Points on a hilly landscape, in no order, each with its height.
From any point a ball rolls to the lowest of the 2 points nearest to it. It stops when none of these is lower. Distance is the straight distance between rows; heights are no part of it.
(216) h=34.5: [ -8  20 -11  11  23 -10  -2 -16 -26  -6  24   6 -13   6   0  -4 -25 -13
 -17  13  10   0  13  12 -12 -15]
(41) h=68.7: [ 34 -31 -11  -1   6   3  14   4  13 -16   7  13   1  -1  -3   5 -10  -2
  13  -6   0  29   5 -19  18  22]
(100) h=50.1: [-29 -18  -4   3  -7  -5  -8   7 -30  -3  21 -16   3  -6 -19   3   0  11
  32  26   7   6 -50  26 -28 -14]
(580) h=32.8: [-12  14  13 -18 -32   3   6   9  20  26   7   5  -8  14  14  27   7  -4
 -14  20 -16  -8  28 -11 -15 -12]
(22) h=74.9: [-19 -14   0  16  21   8   4  10 -26   2  26   4  13   4  -9  -6 -12 -15
  14  13 -25   9  -8  -7   8  -4]
(144) h=13.4: [-24   7  -4  18  -3 -19 -12 -26 -35 -25  23   1   7   0   5 -17 -19 -11
  10   2  -6  27  -1  36 -29 -30]
(86) h=73.6: [ -7   9 -23  13 -10  16   9 -23 -22 -15 -13   6  -2  12   3 -32 -15  -1
 -23  -5  31   7 -31   7 -23  -3]
(425) h=61.7: [ -2 -13   8 -12  -9  34  -6  27  31   0 -26   4   8 -17  -5   5  44  -5
 -12  -6  30  16  11 -21  12  11]
(640) h=76.3: [ 18   2  19   7  21 -19   9  -3 -30  -2  23  15   7  25  -7 -11 -23 -12
  10 -17  -4  -2  13 -27  16  22]
(727) h=40.5: [ 30 -41 -11 -28 -26   1  -9   1  22   7  -9  17 -21   1 -17  33  10  -8
  -4  -9   6   2 -12  -4  22 -29]
(288) h=49.0: [ 56  -7  13  12  23 -42   4   0  11   4 -12   8  -4  16  17   0   9  15
  25 -24  -6  -6  14 -18   1  29]
(65) h=20.4: [ 15  -7  -3   7  20  -2   6 -11  -4   5 -10  32  18  17   3 -31 -21  -9
   4 -29 -39  -6  18  10   3  -6]
(225) h=26.0: [ -1  22  -2  13  13 -19  -3  19   0  16   7 -11   2  27  -6  12  -5  20
   5  -7 -32 -30 -20  24 -28 -10]
(687) h=76.0: [-41  32  -1   2 -18  19   6  16   7   3   1 -40 -11   4 -19  39  12  -6
  -6  15 -12 -14   0   3  -7 -16]
(692) h=24.2: [-17  17 -13  16   9  -8 -12 -38 -33 -14  17  18  -1  11  -1 -24 -10 -28
 -11  -5  11   0   5  33 -34 -14]
(161) h=7.7: [ 10   4 -15  21  21 -11   6 -35 -13 -15 -22  22   2  23   0 -33 -23   1
 -16 -22 -18   4  -5   8   6   4]
(395) h=33.0: [ 10   5   0  18  18  -6  -6   4  28 -37  -5  -7   8 -23  -1  -6  13  -5
  13   2  21  10  31  12   6  31]
(97) h=10.5: [ 29   2  -4  10  33 -25 -19  -4  19 -11 -21  -4 -12 -30   7   5  29   7
   0  -3   2  -7  20 -10   9  14]
(825) h=43.4: [  8  11  -6  12  28 -13  -2   0 -12 -10   0   2  -5   1   6   0 -20  12
 -26  10 -11   8  18  -1   9   3]
(590) h=1.7: [-19  10   9  -5 -19 -10   1   1 -24  13  40  17  13  -1  15 -20 -20 -24
  -2  -9   2  -3  15   8 -14 -17]
(667) h=60.7: [ 44 -11   9  13  -4  -3  -2   1  28 -18 -22   9   7  -1  11 -18  11  -3
  -4 -21  -3   4  16  -7   4   8]
(401) h=45.8: [ -3   0  -4  12  30  -2  -2  11  -9  -6  20 -23  -3  -2 -22  20  -6  15
   5   0  10  -4 -21 -13  28  20]
(540) h=45.1: [ 19 -20 -12 -21 -33   0  -9 -15  10   4   4  13 -23 -13 -20   6  -2 -11
   3 -14  14  15 -38   2  -2 -37]
(806) h=68.1: [-14 -24 -15   3 -11  23  -4   8 -27   8  11   2  -4  -8 -21   5  11 -38
 -15  22  -3  21 -13 -21  -5 -42]
(412) h=45.7: [-21  -9  14  12  11  -9 -24  -4 -35  -4  36 -19   1  19 -10   0  -1   6
  27  15   7  -4 -21  43 -40 -16]
(266) h=58.0: [-4 -3 -3 -2 18 19 10 24 15 -1 -1 -4 11 -6 16  2 -1 18 -1 12  0 -2 14  3
  8 28]
(268) h=68.8: [  3   1  -2  -1  28  -2 -10  31   2  11 -21 -23  -1 -22   3  13  23  33
  -7   9   0 -36 -14  -8  11  21]
(133) h=68.2: [ -5   4  -4   4 -22  16   6   0  -2 -31 -13   6  13 -24 -13 -28 -15 -10
 -15 -15   7   6 -18  -3   0   0]
(376) h=11.8: [  0  10   0  12   1 -13   1  15   7  -4   7 -10   8  12 -12  10  -7   0
  12   0 -43 -11 -28   3  -7   0]
(188) h=60.2: [-11  18  -1  12   5  10  -5  -8 -14  16  20 -31 -14  21  -2  17  -5  21
  -7  17  21  22 -14  11 -13 -23]
(778) h=68.3: [  3   1 -10 -11  -5  34   8  18   2   6  -3  -5  -8 -14  -9   4   3   0
 -23  -8  22   2  -6 -23  12   2]
(822) h=24.9: [ 18  16  -2  14  39 -24 -11 -18  -6  -5  -4 -14  -4 -10  12  -2   6   6
  -4 -16   7 -24  11 -13  28  32]
(791) h=71.5: [-40  19   1 -12 -18  33   5  20  21  14 -25 -30  -4  -4 -21  42  33  -5
 -10  10  -3 -15   9 -16   1  14]
(150) h=49.7: [  3   5  29   7   2 -33  -8   9   5 -18  20  18  17  -3   6  -3 -11  -1
  13  -2 -16   9  35  10   6  24]
(145) h=25.2: [-12   8 -12   0  -1   5  -3  17  26  -6 -12 -22   3  -9 -21  19  15   8
   3   1 -28 -13 -12  10   4   4]
(21) h=55.8: [ 55 -22   3  16   2 -27  -3  19  19  -4 -27  -1   0  11  28  -8  21  18
  -4 -13  -6 -14  17 -21  -6   4]
(858) h=72.4: [ 51 -26  19   1   4 -23  11 -10  -7 -16   2  21  -4  25  -7  -2 -17 -11
  12 -11  -1  10  15 -30  23  14]
(208) h=20.9: [ 21   0  -4  22  22 -20   3 -32 -17  16  -5  25   0  42  11 -27  -6   1
 -19 -32   2  -8  -1  -5  17   2]
(681) h=64.0: [ 13  -3  -8   2   4   9   3  12  12 -10  19  -2   0 -15   7  -2  -8   1
  -8  -7  24   4   6 -18  16  30]
(91) h=78.4: [-17   6  28  11  23 -19  -1   1 -24   7  33   4  18   6  -9  -9 -14  -9
  22   0 -13 -11  -1   0  13   6]
(720) h=70.7: [-20   5   5   9 -27   1  -2 -21 -18 -25   7   0  14  -9   5 -35 -23  -4
  -4  -4  18   6 -21  11  -4 -10]
(657) h=76.1: [-29  12   7 -22 -35  14   6   0  31  18 -37  -6  -9  -7 -17  33  35 -18
  -8  24  -5 -14  20 -21 -21  18]
(182) h=52.3: [ -2  19  16   3   9 -32  -8  -5   2 -14  17  -2   0   4  10  10 -24  24
   7  -8  -8   3  18  35   8   9]
(463) h=32.6: [ 33  -7   9   8  27 -33   1 -46 -17  10  -9  15  -8  36  19 -11   4   8
   0 -27  -1  -4  12 -28  33  24]
(140) h=54.7: [ 10  13  -2  -4   3 -25  -6 -35  13  -5   5   3  -9  -5  21  -6 -19  22
   0 -16   4  14  -3  18  10   4]
(52) h=19.7: [-21 -15  10 -29 -12   4   7  15  -7  12  30  24  18  -8  27 -12 -18  -8
   8   9  -3  -6  19   0  -2   6]
(447) h=22.2: [-29  14   9   9 -23 -11 -13 -17 -16 -28  11 -22  -2 -14 -10   1  -9  -1
  10  15  -4  17 -13  33 -16 -38]
(117) h=52.0: [ 16 -21   2 -25 -40  12  12   7  31  -1 -11  19  -4  -9   5   4  15 -35
   1   8  10 -19  28  -6  -9  -4]
(696) h=29.8: [-31  26  11  -7 -16   7 -12  -2 -14  -1  -3 -20 -14 -14 -26  14   1  -4
  -2  27   4  -4 -23  24 -15 -36]
(408) h=49.6: [ 18  -6  -1 -12 -22 -14  -4 -22  10  -4  15   6 -14 -14   2  -3 -21   5
   4 -12  13  16 -25   3   7  -5]
(258) h=83.4: [  1  11  12 -25 -17  20  16   1   6  36 -34   2  -6   2  18  -4   0  22
 -12   0  -1 -18 -11  -5 -17  -9]
(196) h=86.5: [ 13   5   5 -15   7 -10   0  -3  -4  32 -16  16   1  11  24 -21 -11  37
 -10 -13  -4 -16  -7  11  -7  -4]
(660) h=37.5: [-20   7  -3   8  13  -5 -10   7 -21  16  20   0   9  27  -7  -5  -5   3
  17   6 -21  -7 -18  33 -39 -23]
(659) h=66.5: [-18   6  -8  -2  -9  23  -3  32  30   0 -31 -14   3 -10  -7  29  50   3
  -9  17  10   7  20 -21  -1  21]
(508) h=65.0: [ 17   9  -3   4 -23  18   9   1  25 -19 -14  -2   8  -8   3  -7  -4 -18
  -3 -19 -17   3   2   1  -7 -13]
(711) h=35.5: [ 40 -46 -12 -16  -6   6   6  -6   1   9 -13  16 -15  13 -30  16  -2 -33
  11 -16 -14 -15 -13  -4  25 -25]
(64) h=39.0: [-19   9  -7  11  15  12  -6  -9  -2 -32  -9 -29   4 -17 -29 -11  -4   5
  -1 -17  12  -4 -28  22  20   0]
(628) h=43.3: [-22  -1  11 -33 -20  37   9   5   4  18 -14   7   0 -10  14   2  -5   5
   2  19  -1  15  12  -4   2   4]
(698) h=36.9: [-29  -4   6 -14 -24  -5  -8   3 -10   4   5  -5  -4 -16 -14   6   0  -3
   2  32  -9   7 -26  -1   0 -20]
(172) h=36.5: [  8  18 -13  24  36 -14   1 -21 -15  -5  16 -15 -13  12  -2   3  -5   3
 -12  -8  30  -8 -16 -17  28  24]
(622) h=55.6: [-25  12 -18 -10  -7  18  11  10  -8   5   7 -25 -11   6   1  19 -20  26
   4  13   9  18 -16  13 -13 -10]
(859) h=44.1: [-26 -14   0  -5 -16  -1  -4  -5 -23  25  32   0   6   0   9  -5  -2   3
  24  24   3  18 -33   7 -14 -24]
(578) h=71.4: [-11  16 -15   6  13  27   6  -1 -18  -8 -30 -11  -6 -17  -9  -3   1   6
 -45   1  25   7   4 -13  10  -2]
(517) h=29.7: [ 17 -34 -10  -4  11   6  11 -11  -8  12  -5  25   1  11 -12 -14 -13 -29
  16 -13 -30 -11  -9   2   6 -23]
(43) h=44.7: [ 10 -14  11 -23 -41  10  14   9  37  17 -21  12  -7  15  20  12  22  -5
   2  21   3   0  29  -8 -19   4]
(480) h=41.4: [ 11  14  19  15  22 -24   1 -12   3 -42   5   6   7 -12  -5  -9 -16  -6
   5  -1   8   2  30   8  15  39]
(109) h=33.9: [ -7  -8  13 -20 -15  19   8   8  14  17   3  15  13   8  36 -11  -5   8
   3   8   6  17  42  -1   3   9]
(2) h=80.5: [  0  15  14 -20 -29  19  13  13  25  24 -47  -5  -8  -7   5  15  25   3
  -9   0   0 -22  -2 -17 -10   3]
(292) h=57.4: [ 15 -15  20 -11 -33  27   4  12  29  -5  -9   8  13 -16   2 -11  18 -17
  -4   3  22   6  15 -17   9   7]
(573) h=18.7: [-26  17  16 -13 -37  -8   6   9  -2  27  32   6   5   7  17   8   1 -23
  -1   0 -14 -13  24   1 -16 -26]
(569) h=41.7: [ 41 -11   2  13  26 -34  -7 -26  -4   3 -14   3  -5  10  35 -17  16  24
  24 -30  11  -6  18 -28  20  37]
(228) h=50.9: [ -5   4   8   3  27  -8  -2  15 -12  -3  -6   3  13   6  22 -13 -11  32
 -18   2  -3 -15  21   6   8  23]
(551) h=33.6: [-16   5  -4  -4  -3  11 -12   5  20 -20 -15 -19   6 -25 -28  12   9  23
  11 -17  -3  -1 -40  23  15   5]
(67) h=23.2: [ 22   3  -3  14  14  -8 -10  11  46 -14 -17   2   2 -26  -6   2  45 -14
  10   4  13   9  21  -1   2  13]
(308) h=64.7: [ -8  -1 -10  14   9  26  -6   0 -29   8  27 -13  -5   5 -15   2   4 -10
 -10  24  19  14 -17  -7 -19 -25]
(434) h=63.7: [ -1   5 -26  -6  29  13   7  27   9  13 -24 -15  -2 -10  17  12  14  24
  -6   8  -6 -23  19   0  -3  11]
(390) h=49.8: [-22  -7 -19 -32 -22  24   4   8  15  18   3   0  -3 -11   2  18  -2  18
  10   7  -3  20 -19  -1   2   5]
(594) h=71.2: [-19 -36 -28   3   6  11  13   6 -27  23  25   9   3   4  -5   1   6 -35
  13  21 -24  14 -15 -11 -10 -26]

Where does a ball stop that starts at each point below?
(182) -> (97)
(91) -> (590)
(86) -> (161)
(720) -> (161)
(140) -> (161)
(258) -> (590)
(196) -> (144)
(100) -> (144)
(622) -> (590)
